Points on a hilly landscape, in no order, each with its height.
A ball rolls from a point to the lowest of its 5 nearest points, and stops where none of them is lower. Distance is the straight distance between rows; heights are no part of it.
(440): [ -11    5   -5    6 -100  -82   -5    5    5  -25    3    8   -6   -2
  -31]  (h 6.51)
(97): [-20  33 -17 -18   3  56  32 -20  15  14 -56   2 -32 -60  -1]  (h 5.85)
(641): [ 41 -72 -11  26  22  38 -36 -23 -11  26  17   5  -4 -13  20]  (h 6.75)
(63): [ -2  27  18 -15  44  22   3  11  -8  11   0 -10   8  16   9]  (h 5.52)
(171): [ -3  44  29 -33  26 -18  20  19   9  11  31  -8  11  47   8]  (h 4.94)
(429): [ 17  20  13 -34 -47 -36  14   6 -13 -13 -19   7  15  17 -39]  (h 1.65)
(409): [-23  17  33   7 -47 -65 -15 -13  24  -5  44 -26   3  10  -1]  (h 2.90)
(645): [-12  75   1 -63  26  15  34  20  13   1  -3   6   6  15  -7]  (h 6.26)
(615): [-21  66   9 -49  63   1  44  33  25 -13  36   4  19  36  12]  (h 3.92)
(471): [-22  75  -3 -68  45  11  53  27  25  -7  22  10  20  30   0]  (h 4.96)
(442): [ 14   4  -8 -14 -10  24  -2  -3 -13   8 -67   3   0 -37 -26]  (h 5.54)
(555): [-23  43  -5 -15  58  50  17  16   7   4  -3   7  -6  -1  17]  (h 5.30)
(145): [-33  39 -27  17  92  42  23  12   8 -17  27  12  17  27  44]  (h 3.40)
(422): [ 24 -77   0  43 -17  -5 -44 -21 -12  10  21  -2 -13 -11   1]  (h 7.98)
(224): [ 14 -64  16  51 -10  -5 -45 -28  -6  18  42 -15  -6   4  25]  (h 8.35)
(10): [-28  54  -4 -24  75  12  37  29  22 -11  28   4  19  42  22]  (h 3.36)
(11): [ -8  10  32   3  45   2   0   6  -6  11  28 -13   9  34  16]  (h 5.62)
(280): [ 10 -20  -2  28  55  42 -19 -16 -13  20  25  -2   5  17  36]  (h 6.98)
(525): [-13  17  38  13  21 -29   2  -9   1  10  50 -20   8  43  28]  (h 5.68)
(590): [-11  -9  31  39 -28 -40 -34 -20   9   2  46 -37  -9   2  10]  (h 4.85)
(114): [-11  39  32  -6  44 -25  19   6   9   4  48 -18  16  54  23]  (h 5.35)
(455): [  6  31  31 -35 -22 -37  14   2  -4  -2  12  -9  16  33 -22]  (h 3.77)
(287): [  36 -102  -21   43  -32   -7  -47   -8   -6    2    5   -1  -26  -28
   -3]  (h 7.79)
(371): [  6 -16  28  20  19   5 -19  -6 -19  17  25 -12   7  21  18]  (h 6.07)
(123): [  0  48  -4 -52  -2  16  14   5  -4   7 -43  11   6 -13 -25]  (h 1.01)
(545): [-22   9 -43  34  93  70  14  -8  10 -13  26  11   8  16  62]  (h 0.93)
(282): [ 18 -68 -13  18 -52 -26 -24  25 -10 -23 -54   5  -9 -31 -26]  (h 7.65)
(461): [  5  -8 -23   0   0  51  12 -18   7  11 -74   2 -22 -72 -13]  (h 4.41)
(45): [ -6  -6  37  19 -28 -36 -19  -8  -6   4  26 -29  -3   8  -2]  (h 4.56)
(270): [  1 -13  21  -1 -60 -48 -13   8 -16  -9  -3 -11  -3   4 -23]  (h 5.11)
(451): [ -1 -57 -22  36 -83 -61 -12  28  -5 -31 -36  20 -18 -16 -16]  (h 7.78)
(631): [ -7  21  37 -14 -37 -51  -2  -2   0  -1  30 -17   1  18 -12]  (h 3.46)
(208): [ 13 -18 -11   5  36  58 -15  -6  -9  24 -31   2  -2 -31   5]  (h 1.15)
(379): [-30  28 -13  10 100  11  28  18   7 -25  42   1  25  57  48]  (h 2.76)
(279): [ 27 -53 -17  13 -12  25 -25   7 -11   2 -62   3  -6 -42 -30]  (h 5.37)
(15): [ 17 -26 -15   6  21  59  -8  -9   2  24 -47  -1  -9 -49  -1]  (h 3.03)
(520): [  -3   12  -14  -22 -109  -88   27  -16    6  -34    3   24   10   20
  -49]  (h 6.59)
(649): [  2 -33  22  33 -39 -33 -33  -8  -6   2  22 -23 -16  -6  -2]  (h 5.87)
(223): [ 18  37  10 -55 -42 -43  23  -5 -14  -5 -19  14  19  24 -46]  (h 3.47)
(59): [ 22 -39   7  20  13  26 -31  -5 -17  23  -2  -9  -2 -10  -1]  (h 5.02)
(480): [  5 -46 -13  14 -72 -54  -3  29 -14 -36 -55  29  -1 -19 -24]  (h 6.54)
(239): [  2 -13 -35  26  68  78   2 -19   0  19  19  13   3   2  50]  (h 6.55)
(441): [ 16 -35  11   3 -37  -8 -28  11 -21  -2 -37  -2   8 -13 -26]  (h 6.17)
(258): [-14  23 -18  -4  39  69  19 -10  10  14 -22   2 -24 -36  13]  (h 5.26)
(108): [ 38 -65 -15  23  -7  23 -38   0  -9   8 -25  -3  -7 -32  -7]  (h 6.60)
(140): [ 14 -26 -51  33  68  91   4 -43   4  26  17  21   0 -18  66]  (h 7.01)
(308): [-12  45 -13 -30   5  41  29   3   3   6 -56   8 -14 -38 -17]  (h 6.16)
(338): [  6   2   2 -10 -85 -69  12   2 -11 -24  -9  16   9   4 -37]  (h 5.71)
(533): [ 12  -1  10   0  28  37 -11   4 -13  19  -7 -10   1  -2   4]  (h 4.19)
(474): [-19  35  24 -10 -62 -79  -5 -24  33  -4  43 -15   2   5 -16]  (h 0.68)
(598): [-18  -5 -41  24  60  93  15 -24  14  12   8  11 -24 -35  49]  (h 6.91)
(364): [-36  73 -10 -40  65  23  41  31  27 -19  22  10   6  16  13]  (h 4.18)
(189): [  9 -82 -23  48 -62 -39 -34  15  -1 -20 -17  -3 -32 -28 -11]  (h 9.17)
(392): [ 13  -8  -1 -12 -52 -34  -7  14 -19 -16 -31  12   9  -4 -40]  (h 4.06)
(356): [  4  28   9 -40 -82 -74  25 -18   1 -14  13  10  10  28 -43]  (h 5.74)

Where does a ball stop that starts at each point below?
(270) | (474)
(282) | (208)
(471) | (545)
(441) | (429)
(97) | (208)
(63) | (208)
(45) | (474)
(480) | (429)
(590) | (474)
(338) | (429)
